Each row is a point on a landscape with many valleys, with its height.
From any point a ball takes the steepest step (drop divided by distance) to one of its 2 nearest points. It stops when none of these is lower. Distance is the straight distance between rows; heights are no part of it.
q106: [111 104 157  94 120  88  88 153  83 127 154  92 156  99 144  87 139 146
 144 142  88 121 119  98 140 161 115 146 157 173 140 138 128 147 147 137
 146 130 105 175 120 128 127 137 142 106 173 122 165 136]  h=234
q89: [ 85 143 123 121  97  78 171 115 147 111 126 162 166 166 134 138 137 119
 137  27  76 125 181 109 149  89 186 103 119 152 127 116 165 119  55 119
 135 103 166  92 154 154 154 118 141 148 132  99 111 140]  h=381
q968: [115 107 185 139 145 151 120 155  96 104 123  91 127  92  68  85 124 119
 157 151 158  75 168 162  88 139 110 192 148 125 146 148  62  71 211 119
 115 178 102 102 112 110 147  73 138 146 146 145 188  85]  h=450
q822: [140 113  95 102 151 118 129 184  85  80 133 128 118 108 156 114 157  85
 130 126  95 132 149 128 116 148 143 215 156 154 169  95 156  91  78  91
 155 149 106 130 127 167 141 135  97 124 174 119 129 138]  h=412
q624: [105 122 119 126 113  90 112  75 167  98 107 138 149 149  93 138  80 155
  97 184 156  98 133 102 134 128 187 165 171 164  89  68 110 129 141  96
 149 114 154 146 151  81 151 160 140 114 112 126 152 198]  h=505
q704: [111 100 118 148 146  71 147 158 100 129 174 100 156 131 139  60 123 152
 158  87 137  95 199 141 150 158 153 141 137 152 128 150 140  99 120 119
  93 121  93 160 163 164 109 146 128 196 140 140 107 110]  h=322
q855: [173 108 159 144 159  68  93 121 121 135 124 145 118 133 115  58 124 126
 125 155 173 103 147 171 102 131 129 113 131 140 131 112  69  84 162 130
 100 119  75 162 136 120  92  88 115 149 141 115 180 113]  h=230
q889: [127 159 185  94 102 112 127 121 136 168  76 194 110 112 139  95 117 114
 128 159 122 142 112 163 133 170 110  97 149 179 172  89 137 145 136 128
 137  80  93 127 108  97 148  68 107  79 151 136 161 166]  h=464
q504: [137 123 155  92 155 153 122 144  80 138  93 159 126 108 125 107 184 108
 134 132 122 118  92 124 109 110 115  99 103 123 158 171 112 111 118 165
 154 158 101 122 124 174 153  75 124 108 137 126 133  86]  h=561
q297: [136 117 175 129  88  65 114 142 121 150  87 127 129 117  90  42  93 139
 160 167 149 102 115 166 125 126 133 121 112 151 107 153  98  90 138 124
  99 128  97 133 127 142 147  99 107 124 138 147 169 117]  h=309
q831: [121 128 104 130 157 166 111 125 182  80 163  81 101 102 127 213 128  89
 120 105 120 171 101 104 107 130  88 153 117  96 153 116 151 116 100 137
 161 108 112 142 150 143 110 170 141 165  90  82 112 103]  h=268
q17: [ 93 116 105 164 108  96 200 151 172 145 166 127 135 154 168 117 158 134
 104  37 104 150 146 137 158 103 177  96 137  92 117 142 143 123 105 109
 180 130 169 101 154 166 115 140 123  63 115 153  91 104]  h=253
q525: [123  67  79  83 181 151 155 124  92 120 124  99  86  77  92 129 161 158
 172 147  91 162 103  65 106 150  86 137 126 111 183 108  98 128 119 114
 158  99  95  94 130 220 117 107 108 124  92  98 114  76]  h=548
q795: [146 138 120 148 109 161 125 135 163  63 116 125 157 103 109 100 180 122
 126 172 183  81 130 159  93 127  86 188 121 118 168 116 146  83 109 199
  94 169 109 123 153 145 140 126 111 207 107 126 109  85]  h=526
q117: [143 177 175 155 115 124  94 127 129 110 161 109 159 125 163 103  93 142
 175 109 125 112 192 175 160 119 115  99  90 111 131 126 142 134 160 128
  72 132 147 142  66 111 136 144 150 178 129 110 129 163]  h=754
q455: [104 115 121  64 148  70 142 140  75 144 129 123 164 116  98  88 166 147
 113 150  70  83  97  94 127 140 163 154 178 174 166 122 110 115  60  95
 185 125 111 132 144 163 100 124  85  83 150 122 154 125]  h=597
q996: [125 124 147 141 133 165 127 139 123 162 171 119 105 169 152 152  89 113
 146 104 179 168 116 145 142 150  92  33  99  95 118 151  83 160 154 124
 127 118 135 103 123  95 124 118 182 151 159 143 152 112]  h=378
q703: [131 147 198 171 112 179 163 124 152 112  73 133 110 121 104  99 127 139
 169 148 193 126 121 196 101  78  98 188 107 107 117 126  97 105 146 164
  88 172 135  82 125 102 164  77 103 145  76 123 139 117]  h=504
q140: [129 128  79 128 133 115 158 149 102  95 144 135 134 120 179 150 132 136
 107 112  52 143 139  94 125 162 164 180 171 123 147 108 138 142  80  71
 182 100 137 120 132 125 107 190  58  59 144 128  97 125]  h=348
q590: [101 108 140 158 146 129 123 187 112 127 152  88 143 136 130 120  79  88
  93 103 126 117 180 163 121 156 126 152 138 151 114 104 140  76 138  63
 152 125 117 102 121  98 107 149 142  93 152 139 167 146]  h=221
q255: [148 155 104 185 146 132 102  83 162  47 143 126 115 159  74 196 125  83
  81 158 179  85 153 125 102 105 147 174 119 130 106  87 134 128 131 127
 124 177 119 142 143  73  92 146 143 163 116 102 129 128]  h=369
q54: [116  93 166 106 144  58 120 150 144 181 136 130 128 154  71  76  87 103
  70 135 152 119 139 153  92 159 115  92 175 191 134 113  74  89 156  93
 158 117  64 103 145 105  90  97 135  83 118 162 164 132]  h=212
q836: [167 190 149 145 162 147  79  76 128 138 133 146 135 140 135 146 152  96
 114 125 168 159 126 176 149 101 134  79 127 118 128 120 121 139 158 147
  96 118 130 151  49  86 150 114 143 136 152  89 120 155]  h=791
q76: [110 151 127 120 143 158 115 159 106 120  79 176 120 108 138 123 142 113
 139 138 126  84  92 104 121 102 104 128  78 122 160 153 158 122  97 128
 148 156 126  81 132 167 155  95  65  60 119 130 132 131]  h=534
q108: [137 122 116 113  62 138 100  81 158 128  64 134 112 155 112 171 116 107
 159 153 123 168  76 116 134 127  99 136  98 102  93 127 124 132  93 182
  74 126 137 141 124 142 187 148 141 134 121  95  97 124]  h=542
q265: [136 159 132 193 102 122 173 153 152 161 109 145 119 146 150  84 115 134
 167  85 108 104 197 195 124 142 143 117  61 113 143 142 147 123 107  82
 117  80 142 111 127 108 124 106 102 159 118 120 144 148]  h=392
q783: [139  97  81 107 128 136 146 159 123  94 122 150 105 122 169 143 129  94
 134 131  90 165 145  74  79 155 104 141  77 143 151 148 177 129  68 138
 126 111 120 124 175 171 141 102 136 144 155 131 107 116]  h=256
q601: [146 119  37  95 146 153 109 152 121  58 133 100 142 118 112 174 158 115
 170 107 100 129 162 100 119 124 132 204 124 125 130 108 136  81  42  69
 145 159 130  76 140 176 133 166  69 131  88  91 107 151]  h=617
q769: [144 107 165 132 108 164 101 160 118 184 150 118 146 156 129  94 125  99
 118 127 158 125 133 186 132  98 101 130 115  94  79 184 143  91 229 173
  61 181 142  98  79  94 133 124 150 108  89 146 135  94]  h=311
q183: [110 118  90 153 131 124 140 131 129  99 145 107 117 134 147 168 113 128
  91 118  98 137 135 125 139 146 184 188 189 121 112  84 117 113 112  50
 226 101 125 131 135 106 108 208  92  65 133 109 138 134]  h=395
q443: [127  95 207 124 160  61 167  93 134 127 100 112 146 123 104  52 122 162
 166 118 146 118 182 176 137 101 133  96 119 116 116 130  95  82 101 173
  85 163  62 138 156 195 143  75 106 180  79 130 122  96]  h=463
q828: [119 122 103 164 127  74 127  87 154  81 105 136 113 151  84 146 104 158
 125 153 162  97 134 102 141 118 187 199 176 132  80  79 137  88 133 110
 117 120 137 145 176 118 117 166  93 151 112 105 129 140]  h=474
q917: [136 126 153 157 113 184 107 157 131 187 164 114 118 153 133 121 106  97
 144 105 162 145 110 164 131 145  92  78 108 100 112 201 104 120 198 140
  79 108 139 127 103  78 110 131 155 160 130 125 134 105]  h=346
q396: [181 102 197 144 115 143 124 136 139 142  97 100 132 128  87  93 121 139
 179 137 163 167 129 185  97 133  89  82  84 100 125 179  47 102 149 170
  70 111 109 158 125 144 155 108 139 206 104 114 151  78]  h=432
q846: [117  87  82  83 161 114 151 103 109 118 159 125 116 110 134 136 151 190
 173 111  78 156 103  79 153 123 154 117 150 124 142 116 113 142 101 137
 151  97 108 137 142 184 101 148  98 155  80  95 102 118]  h=510
q538: [109 129 107 110 141 187 108 110 122 139  81 146 130 106 117 141 127 158
 159 119 117 129 102 107 120  94  68 129  76 105 133 163 147 126 102 144
 126 150 125  76 162 191 159 117  68 114  53 126 107 113]  h=509
q219: [117 163 123  88  86 114 136 113 151 202 147 151 137 173 143 145 116 119
  83 117 141 156 139 103 166 137 153  32 156 144 106 137  97 193  96 104
 113  87 171 121 142  73 151 157 174 135 171 139 113 171]  h=447
q534: [137 112 126 113 134 127 164 159 126 173 170 152 128 133 193  87 159 130
 108  76 147 146 146 129 147 122 129  62 143 134 142 159 126 156 111 189
 113 131 127 151 153 130 112 112 160 179 179 147 122 112]  h=645
q104: [132 116  68 127 174 157 143 158  92 111 133 151  94 114 191 156 125 136
 121 131  89 143 114  81 113 183 119 154 130 104 160 118 157 145  99  89
 156 115 108 110 137 158  90 149  50  78 131 134  89 117]  h=293
q973: [138 104 109 103 140  65 102 150  99 112 149  93 179 120 151  94 170 135
 101 112  80 116 142 113 162 120 177 148 174 162 111 148 175 137 117 162
 146 169 146 177 152 150 117 161 160 131 156 125 127 132]  h=347
q131: [134 142  55 139 170 146 120 105 126 118 106 178 112 139 158 168 147 136
  85 131  95 141  97  62 130 152 138 118 123  71 133 141 153 162 125 100
 149 135 139 122 138 162 104 145  66  61 117 144  86 123]  h=238
q885: [122 147 143 145 168 140 131 109 179  92 150  97 125 119 112 156 113 132
 125 139 152 176 101 173 141 113  96 138 132  90 132  97 115 112 136 176
 101  96 107 142 143 128 109 150 144 161  73 106  97  90]  h=331
q583: [126 173 116 172 144 122 153  73 157 100 100 173  90 120 120 136 120 155
 125 113 133 131 142 154 149 108 173 170 156 105 125  61 174 139 154 119
 119 103 134 112  90  90 114 134 109 124  98 102  98 157]  h=477
q349: [122 147  71 176 115 156 126  88 122  64  83 150 101 119 100 193  96 122
  63 145 125 106 133  68 101 135 163 166 124 124 113 102 149 170 130 107
 154 144 170 136 116  82 137 152  91  76 122 128 140 178]  h=243
q956: [ 98 161 146 116 119 177 175 148 134 146 164 149  90 162 167 153 123 143
 163 101 160 143 109 113 156 125 121  38 105  82 128 187 114 177 118 115
 128 117 165 107 136 134 100 120 147 139 161 152 114 124]  h=355
q172: [131 108 111 149 103 143 129 130 175  87 138 117 111 123 149 173 135  97
 145 102 100 161 125  93 107 128  92 138  87 110 135 140 194 130  95 175
 120 103 139 133 159 164 123 140 163 171 119 103  80 116]  h=194
q929: [141 114 121  96 162 117 168 147 110  79 131 107  93  98 103 107 154 115
 158 155 149 108 143 149 103 148 144 207 150 148 152  90  97  89 111 102
 125 164  88 123 117 169 136  92 102 165 167 129 141 120]  h=342
q672: [133 106 145 167 147 107 184 130 160 184 138 142 109 172 149  84  93  87
 107 100 156 175 175 178 120 135 137  68  99 132  95 123 136  93 126 161
  91  92 101 120 177 124 119  84 149 144 124 128 114 109]  h=319
q867: [134 124  91 124 151 132 106 138 118 101 131 146 109 113 143 191 102 141
 151 129  80 156 171  87 107 143 100 150  69 139 158  88 160 126  43  95
 139  91 104 122 167 132 145 137  96 155 124  94 125 137]  h=131
q414: [129 122 149 128  78 181 126 141 136 138 120 132 142 128 151 150 146 116
 150  98 127 127 107 160 135  89 115 150 106 100 118 168 176 118 179 172
 113 166 162 117  99 129 139 117 148 129 137 134 125 111]  h=262
q713: [127 164 119 128  94 133  94 115 136 166 137 157 148 171 144 174 110  77
  62 121 107 140 139 121 149 165 138  54 113 138 106 150 143 183 105  80
 116  92 152 141 142  28 128 157 179 119 172 126 152 157]  h=405
q970: [141 153 150 103 144 135  52 123  86  96 143 115 152  81 141 162 125 149
 122 144 122 125 106  93 133 129 126 148 141 166 142 109 130 142 165 121
 157 136 126 170  73 102 137 160 165 117 152 107 138 172]  h=65
q587: [ 92 155 120  91  81  92 147 131 147 155 144 133 128 137 164 114 148 199
 113 153  84 165  99  81 191 163 135  95 156 140 130 161 131 213 118  91
 146  88 176 164 121 137 160 165 130  52 158 152  96 153]  h=523
q241: [ 70 127 145 140 100 107 160 183 155 148 156 110 167 157 144 133  77 123
  92  82  94 134 164 142 120 153 117  94 153 175 135 106 147 148 119  56
 192  85 156  98 145  90 109 162 148  76 152 173 154 150]  h=287
q518: [103 166 192 106 115  90 110 147 152 156 123 153 150 121 143  82  96  97
 107 129 118 130 163 176 141 137 118 121 154 175 161  89 165 125 140 124
 135  95 116 120 105 104 134  99 131 103 133 121 143 178]  h=416
q763: [120 160 152 107 123 117  86 124 142  83 137 105 127 123 155 185 116  94
  94 126 100 164 118  73 130 122 124 100 121 161 121 110 136 155 159 139
 159 129 156 125  82  98 151 147 176  75 150  96 128 170]  h=222
q593: [169 137  96 181 105 143 130  81 133  83  79 151 102 132 116 204  99  87
  54 158 145 111 143 119 114 158 141 152 112 115 103  80 174 181 160 103
 134 144 130 159 122  38 117 154 147  99 117 138 180 167]  h=301
q748: [133  86 180 158 154 133 148 123 126 154 133  70 120 146  71 120  79 128
 159 139 157 175 155 173 106 122  79 106  90 103 114 147  35 100 162 144
  89 104  97 117 161 137 129  80 149 167  99 115 146  83]  h=403
q100: [141 121  87 125 127  70 100  51 153 105 101 123 120 149  89 175 129 149
 158 165 137 111  85  72 138  79 166 162 126 135  89  90 105  82  91 124
 128 128 145 146 151 131 128 154 104 150  90 109 128 141]  h=506
q734: [140 118  95 124 128 155 134 172  57 120 120 134 139  89 166  79 153 107
 113 141 116  65 113 140 114 172 138 204 135 149 157 128 147  98 127 107
 156 131 123 129 134 121 114 133  97 104 155 163 151 147]  h=465
q881: [ 99 113 135 129 140  84 106 115 125 121 126 116 173 134  87 135  87 164
 107 181 165  87 127 100 107 121 129 175 209 180 112  53  80 118 140  67
 157 122  98 172 146  96 114 129 123 137 144 135 204 186]  h=535
q994: [104 151 120 131 105 128 156 144 127 127 153 135 128 139 150 150 131 141
 163  69 108 124 152 100 142 118 146  86  98 137 127 154 139 146  66 106
 157  90 163  95 166 133 128 125 143 138 152 123 113 152]  h=327
q288: [127 132 175 159 157 136 148 107 130 136  99 153  71 106 125  87 127 135
 151 128 177 124 116 181 148 102 141 139 168 128 127  77 118 143 162 106
 130 120 118  94 102 103 118  96  94  97 108 129 149 122]  h=515
q988: [121 145 150 138 104 108 175 137 120 139  82 185  91 104 162  97 105 141
 194 143 119 150 140 157 133 159 126 126  93 124 152 112 169 128 126 105
 131  78  98 122 100 143 149  77 118  94 149 150 125 125]  h=482
q103: [127 108 105  88 108 129 137 134 107 145 185 108 141 116 186 100 163 194
 113  84 109 156 134 147 164 106 151  81 147 104 144 149 154 168 137 204
 108 187 143 172 135 159 122 121 155 193 130 156  79 113]  h=673
q254: [145  80 114 100  85  85 100  84 147 113 107 111 129 137 102 165 113 156
 190 173 116 152  83  87 122 109 110 135 114 133 104 129 122  93  85 144
  99 110 128 159 158 166 121 151 137 192  97  94 115 115]  h=543
q111: [134 130  48 117 159 168 118 138 144  64 120 125 136  97 102 156 174 123
 133 130 147  82 159 104  94  89  90 200 113 131 151 100 162  93  70 131
 115 192 118  92 171 180 150 131  85 163  65  88 103 119]  h=593
q390: [158 138  43 120 101 130 104 114  89 157 118 148 134 148 149 142 162 136
 118 105  91 131 106 114 131 132 152 118 119 132 124 166 169 141  94 163
 126 114 138 150 142 148  98 147 109 150 132 127  83 128]  h=362
q609: [143 196 151 152 110 168  98 120  98 129 140 146 131 143 154 146 117 110
 160 106 136 133 133 164 138  99 119  72  63 119 151 153 127 148 114 127
 111  86 152 130  88  96 139 123 120 153 144  90 137 163]  h=773
q151: [123 141 203 176 149 163 139 154 166  97 131  91 132 104  71  90 120 140
 149 156 209  86 172 195 100 124  91 191 119  99 131 146  95  71 185 150
  84 171  85 100 115 103 138 112 108 163  88 131 131  85]  h=481
q204: [125 100 142 131 146  95  95 192 102 152 174  93 153 122 128  57 112 112
  94 112 134  92 135 162 129 140 149 161 148 158 122 148 106  85 187 109
 139 134  90 110 130 101  70 160 131  96 147 161 165 116]  h=145
q753: [149 155  94 134  68 114 126 110 121 119 109 154 143 165 129 204 112 108
  99 110  79 144 146  79 134 169 165  89 107 142 105 166 154 189  75 109
  98  87 167 174 142  70 128 153 164 109 178 136 105 159]  h=354
q479: [159  94 147  72 182 141 152 105  87 152 125 144 137  95 133 121 174 132
 157 135 104 136 115 128 110  92 103  71  94 136 177 148 104 113  73 167
 138 145  78 106 142 224 153  71  87 154  98 115 122  75]  h=590
q264: [109 127 152 119 147 122 121 157 153 120 133 122 128 161  93 136 112  73
  79 151 168 115  95 147  90 124 108 107 156 190 135  79  88  96 147  94
 192 137 104 106 142  94 116 101 174  88 149 151 206 132]  h=280
q53: [157 143  93 141 137 108 104 115 101 136 144 137 136 133 135 117 145 131
 147 122 118 113 119 133 122 119 148 126  95 124 132 136 121  82  77 128
 156  88 102 146 162 137  98 142  87 196 137 105 118 104]  h=417
q760: [ 86 124 103 133 121 116 154 127 116 109 151 142  78 133 167 177  95 176
 169 116 111 152 138  54 140 146 109  89 104 124 139 112 110 146  76  88
 167  56 119 125 160 125 102 151 118 152 144 109 142 151]  h=260
q528: [142 110 124 121 121 180 159 175  96 125 137 130 106  93 148 128 133 150
 179 126 116 122 132 118 112 181  91 127  80 126 181 167 127 148 149 164
 130  84 115 129 106 136 124 103 123 196 138 129 129 101]  h=600
q845: [128 115 144 124 182  93 129 183  50 132 193  59 168  98 116  60 137 147
 153  93 104  83 166 155 138 153 150 163 146 163 161 176 106 101 123 108
 151 156 104 142 128 144  94 141 134 154 153 154 145 104]  h=244
q725: [153 130  51 113 163 130  90  90 136  86 130 134 155 108 118 124 171 155
 112 184 159  75  89  95 100 123 133 184 169 122 126 109 144 137 100 167
  98 179 150 159 152 168 101 147 115 194 117 124  92 118]  h=453
q39: [116 123 147 149 145 125 129 165 174  80 176 106 132 154 154 176 113  46
 106  87  94 147 144 118 116 115 140 134 122 119 114 101 169 131 148 117
 161 159 153 101  88 120 115 143 192  91 139 110 136 128]  h=316
q458: [104 110  70 144 138 159 108 147 119  56 118 111 113 117 135 182 129 117
 106 113 103 105 128  50  80 130 138 189 131 124 124 116 122 111  74  66
 151 170 170  81 122 155 146 168  57  68 120 113 125 160]  h=638
q685: [113 129 102 120  60 137 168 137 126 187 161 105 132 146 167 123 138 165
 119  79 116 150 138 130 155  97 144  96 150  84 113 174 161 184 161 165
  87 170 207 161 120 122 143 160 162 146 146 167  98 140]  h=697
q359: [166 160 123 132  91 129 147 114 115 157 128 135 173 118 131 143 136 152
 133  56  69 144 178 125 171 119 156 106 137 113 122 146 174 189 173 174
  64 156 183 166  96  98 118 151 194 149 155 148  89 157]  h=715
q465: [154 123 151 135 125 129  95  97 117 171 143 117  95 113 143  96 106 147
 125 152 150 148 107 146 158 134 130 127 182 125 101 104 130 160 238 148
  93 169 126 144  58  91 134 129 153 111 124 150 126 162]  h=581
q546: [163  90  64 121 132 139 105 112 124  97 116 149 127 119 133 133 159 122
 108 157 122 121  73 109 103 120 136 165 138 126 124 140 174 103 112 211
 125 168 107 163 155 167 106 122  94 175 125 145  84 128]  h=414
q914: [146  99 141 136 133 139  97 122 113 179 132 134 114 133 120  97  63 150
 133 179 176 126  97 142 140 134 114 109 161 112  96  92 104 140 224 119
 105 133 117 114  82  62 112 151 162  75 101 160 172 124]  h=557
q12: [155 102 169 102 138 168 165 164 112 153 151 135 131 108 168  82 148 136
 154  94 136 123 139 161  99 136 107  75 104 134 166 195 115 132 146 203
  98 131 131 143 139 151 159  86 171 214 157 154 134  87]  h=623
q633: [108 157 106 161  85 126 169 162 160 178 153 151 142 181 152 129 160 131
  98  72 140 156 113 129 162 122 157  90 136 105 103 169 149 189 149  99
 167 123 182 112 140 115  93 134 147  69 133 185 112 112]  h=304
q360: [131 190 127 127  75 159 119 127 166 184 113 135 145 162 112 131 144  69
  66 174 161 125  75 131 160 148 124  91 147 145 105 172 153 165 144 102
 137 145 163 145  83  73 132 152 161  48 143 180 117 155]  h=377
q177: [121 177 119 154  71 163 121  92 143 189  91 122 131 167  99 164 129  93
 103 151 136 141  97 134 187 139 151  89 120 101  79 142 139 157 148  89
 121 153 175 133  76  84 154 190 162  56 130 119 106 159]  h=410
q814: [146 109  96 108 140  84 104 135 124  72 141 124 154 112 159 141 180 109
  96 109  79 102 147  77 114 112 175 173 160 150 135 113 156 109  83 138
 147 169 146 141 128 156 117 157 128 114 122 102 101 142]  h=419
q410: [128  83 131  64 122 128 145 115  90 160 133 165 135 120 136 104 167 163
 175 133  90 139 107  88 148 104 101  58  78 144 115 153 140 172  66 166
 121 123 107 114 164 209 167 105 105 128 107 150 119 108]  h=620
q243: [138 107 165 158 166 118 107 128 109 174  97 115 140 114  57  63 113 115
 106 142 172  89 148 177  73 132 112  97 154 145 132 120  46  84 198  89
 124 124  88 109 134 107  80  78 153 108 113 176 211  92]  h=130
q998: [106 134  98 151 155 106 133  95 145  99 142 142 107 148 117 162 103 144
  88 119 112 141 160 132 170 119 194 154 169 126  91  61 119 101 133  83
 174  82 118 115 129  86  93 192 102 125  97  75 117 159]  h=434
q522: [141 111  97 129 106 116  91  93 145 107 113 115 122 157 139 229 129 109
 125 104  84 160 129  42 124 126 147  97  93 110 101 152 155 148  84 123
 118 105 155 162 143 121 137 155 162 151 117 105 103 139]  h=285
q392: [127 168 111 128  95 211  88  97 109 192  97 128 120 142 137 175 151 108
 140 167 135 114 108 121 170 158  99  88  75  98 118 178 123 145 136  98
 110 130 155 145  55 101 178 166 122  96 169 114 105 129]  h=446
q207: [125  96 144 132 124 121 145 154 152 124 140 109 132 124 145 103 120 104
 134 115 140 134 127 157 129 106 135 165 140 119 108 140 154  96 159 185
 126 167 125 120 114 157 114 117 147 133 131 145 106 114]  h=208
q79: [ 98 118 150 103 181 150 127 135  92 103 115 107 114  93  43 119 165 114
 137 135 168 100  96 110  76  97 113 170 154 140 178  92  45 125 129 110
 165 156 142 102 118 147 135  50 133  94 168 132 184 121]  h=371
q109: [120 151 144 143  83 143 120 149  89 117 134 140 164  96 177 124 133  95
  82 124  80  92 118 138 117 155  98 195 136 153 167 105 180 143 155 112
 173 116 149 136 113  69 107 182 125  70 157 163 152 175]  h=502
q647: [ 92 119 156 127 150 147 118 152 146 104 117 130 100 120  91 153 120 101
 128 162 169 116  81 100  78 115 105 153 150 158 130  79  72 129 136 110
 169 129 123 118 119 104 140  78 140  75 165 126 192 149]  h=328
q28: [143 173  99 157 155 129  94  87 160  27 143 101 145 128  81 172 175 137
 105 148 177  82 114  96 105 103 133 188 148 124 102 109 141 112 131 167
 109 177 149 135 136 122 112 141 143 175 104 109  77 141]  h=413
q269: [134 138 176 182 107 170 169 133 138 132  96 127  66  80 120 102 119 141
 176 136 166 117 141 201 123 115 104 159 114  98 154  98 133 123 187 108
 144 132 107 102  89 101 141  85 112 121  92 152 154 121]  h=530
q43: [148 128  99 112  89 198 108 100 135 150  87 127 117 124 140 181 139  98
  96 159 112 156  60 127  99 122  93 132  93  78 124 190 151 127 111 200
  77 129 139 132 139 148 158 132 121 146 104 117  78 103]  h=518
q757: [125 132 135 102 147 111  89  98  98  79 133 122 139  83 110 110 143 181
 153 172 133 104  91  98 123 102 155 174 166 135 120 109 129 159 160 165
 114 186 144 141  72 163 135 123 127 127 126 120 145 162]  h=643
q25: [108  83 148 115 153  70 149 156 147 193 138 150 125 187 113  76  87 124
  81 122 150 145 158 136 115 153 109  57 125 162  76 140 108 116 124 107
 131  92 127  97 173 113 118  85 144  93 130 150 148 113]  h=272
q245: [128  89 155 110 166 102 167 105 152  84 140 110 126 130  97  88 140 124
 148 151 163 122 119 154 114 125 121 185 170 115 126 119 117  67 145 164
  87 178  80 130 153 203 126 107 148 162 132 133 113 108]  h=273
q193: [115 113 169 133 164 118 134 120 171 141 182  57 133 149 115 138  59 147
 141 142 175 172 165 151 128 139  81 116  97 107  90 114  93 106 163 151
  67  97  99 119 159 134 100 125 161 173  79 120 107  97]  h=374
q986: [155 125  74 108 155 124 111 116  98 136 135 122 137 102 104 121 162 191
 162 149 126 113 103 128 138 115 117 148 120 147 164 117 123 113 110 140
 137 114  93 140 150 188  74 142  67 190  89  95 105 105]  h=466
q23: [117 143 157 113 127  86 114 112 153 162 132 137 123 167 119 131 118 123
 126 144 142 158  87 113 169 127 152  58 146 143 112 129 101 139 119  93
 156  97 119 152 116 106 134 134 147  92 150 140 144 133]  h=497
q960: [116  87 120  94 148 185 145 145 131 105 136  91  87  76 112 137 147 121
 160 154 125 171  80 113  96 157  77 173 124 101 166 132 114 119 162 161
 145 102  82 135 127 178 128 109 127 169 114 105 129  73]  h=575
q517: [140 131  94 129 125 161 107 136 140  71 122 145 120  95 120 133 152 127
 137 164 159  95 152 111  82  90 102 211  78 126 155 104 160 114 112 151
 106 192 118 105 146 128 159 117  90 158 140  86 116 115]  h=563
q949: [133 134 110 142  91 114 117 158 152 171 135 142 141 186 138 131 144  74
  64 121 138 140 111 142 137 112 145 105 157 117  82 171 166 160 171 123
 135 143 165 121 100 105 105 137 158  70 147 179 105 123]  h=341
q64: [107 140 162 127 161 124 151 120 149 124 143 155  93 148 152 158 143  94
 126 132 140 160 102 131 141 129 132  78  97 123 129 108 120 117 112 100
 178  94 102 119 125 128 137  97 142  91 144 128 141 119]  h=460
q573: [158 114 195 122  79 181 145 135 163 143  97 111 182 137 132 104 149 143
 130 123 159 148 110 217 128 112 100 104 105  99 115 168  96  89 124 216
  71 146 121 146 129 156 167 104 125 196  82 144 115  75]  h=462
q670: [138 105 178 166 135 111 199 137 159 170 113 132  88 148 152  73  82 120
 155  81 142 122 184 175 103 154 135  87  93 117 115 146 113 121 116 109
 119  86 111 104 148 147 152  77 136 146 120 134 112 118]  h=353
q531: [131 134 108 166 128 102 102 112 137 177 126 151 119 175 119 132  80 137
  91 149 145 142 107 160 149 143 138  87 182 144  86  87 122 137 177  94
 144 102 119 139 124  57 112 164 135  80 122 151 159 145]  h=531
q401: [134 161  86 138 156 154 120 100 138 114 114 152 100 122 136 198 146 100
  67 151 140 119  89  45 101 119 157 124 138  98  99 143 134 166 130 124
 162 151 178 128 118 111 126 138  95  43 108 146  99 138]  h=181
q353: [154 177 142 155  92 126 130 104  99 171 118 144 160 117 148 100 132 139
 162  90  80 114 207 170 178 134 146 116 122 109 113 130 166 180 170 132
  48 134 180 147  69  93 160 144 144 159 124 103 108 172]  h=733
q212: [ 92 183 163 133 107  80 128 120 133 167 139 138 179 148 126 111  94 140
 109  81  71 117 155 162 170 122 162 120 139 155 133  93 146 153 126  99
 169  71 155 113 116  78 139 152 138  89 135 123 125 169]  h=352
q240: [104 130 127  88 130  90 116 100 100 133 112 134 143 121  75 128 134 160
 110 171  99  81  69  75 104 116 162 153 183 187 140  90  82 133  89  89
 155 123 129 146 152 128 102 105  86 116 140 131 155 170]  h=568
q982: [106 158 128  82  87  67 164 129 175 170 143 120 121 175 151 136 151 195
  84 116 106 153 141  79 196 120 174  61 181 133 113 176 107 219 106  95
 131 102 198 135 150 110 175 164 161  93 144 139 104 162]  h=487
q474: [159 124 115  90 125 199 117 144 164 111  96 122 180  82 123 153 158 130
  85 152 147 127  73 162 118 119  78 160 101 116 151 138 136 102 115 217
  94 127 136 155 154 162 133 109 115 167  85 113 100  74]  h=493
q309: [113 114 155 115 140  50 144 125 138 125 158 126 168 133 155  39 111 154
 126 108 110 108 202 167 162 120 155  85 136 120 120 125 147  93  73 172
  81 166  84 149 156 175 141 103 121 173 114 134 119 115]  h=400
q527: [128 154  95 105 135 212  97 104  94 181  87 142 119 132 145 168 125 181
 171 134 112 142  99  92 155 117  73  72  83  94 140 157 153 149 133 119
 110 150 153 113  96 151 166 151  76 116 115 122 102 130]  h=480
q938: [147 153 107 141  67 141 158 128 113 160  78 179 125 131 165 107 120 157
 185 114  84 123 143 148 144 144 111 132  63  96 143 145 189 157 111 128
  92  70 153 119 115 138 136 129 114 122 130 146 112 135]  h=437
q950: [120 114 180 149 181 129 156 142 120 127 151 108  87 126 119 171 125 100
 141 124 163 185 132 128 119 151 101  83 116 118 144 138  73 146 156 105
 174  83  88 102 134 118  98  82 175 145 165 136 158  70]  h=418
q47: [ 86 122 176 115 131 158 117 146  75 118  81 102 116  68  46  92 130  90
 149 144 116  88 137 127  87 123 127 172 167 145 172 140  55 108 152  93
 168 164 116  94 109 152 149  82 165 116 155 151 197  95]  h=415
q161: [127 101 161 104 134  93 108  87 124 124 135  99 133 100 117  92 110 161
 176 158 132 137  96 124 185  92 158 145 159 138  84 116 104 147 181 167
  95 189 131 167  71 119 166 143 154 121 119 118 139 164]  h=613

Call two points neighbours if one is among the 2 nearest of the other. Go from one point of each pair to the other, from neighbour to neighbour, staying as low as possible. Name the highest point that can't be avoided.
q390 / q207 | q269
q17 / q172 | q994
q401 / q390 | q725
q207 / q172 | q996
q172 / q867 | q783

Two balls start at each pair of points below. Name the first point that both come to, or write -.
q465 / q583 | -
q288 / q76 | -
q479 / q528 | -
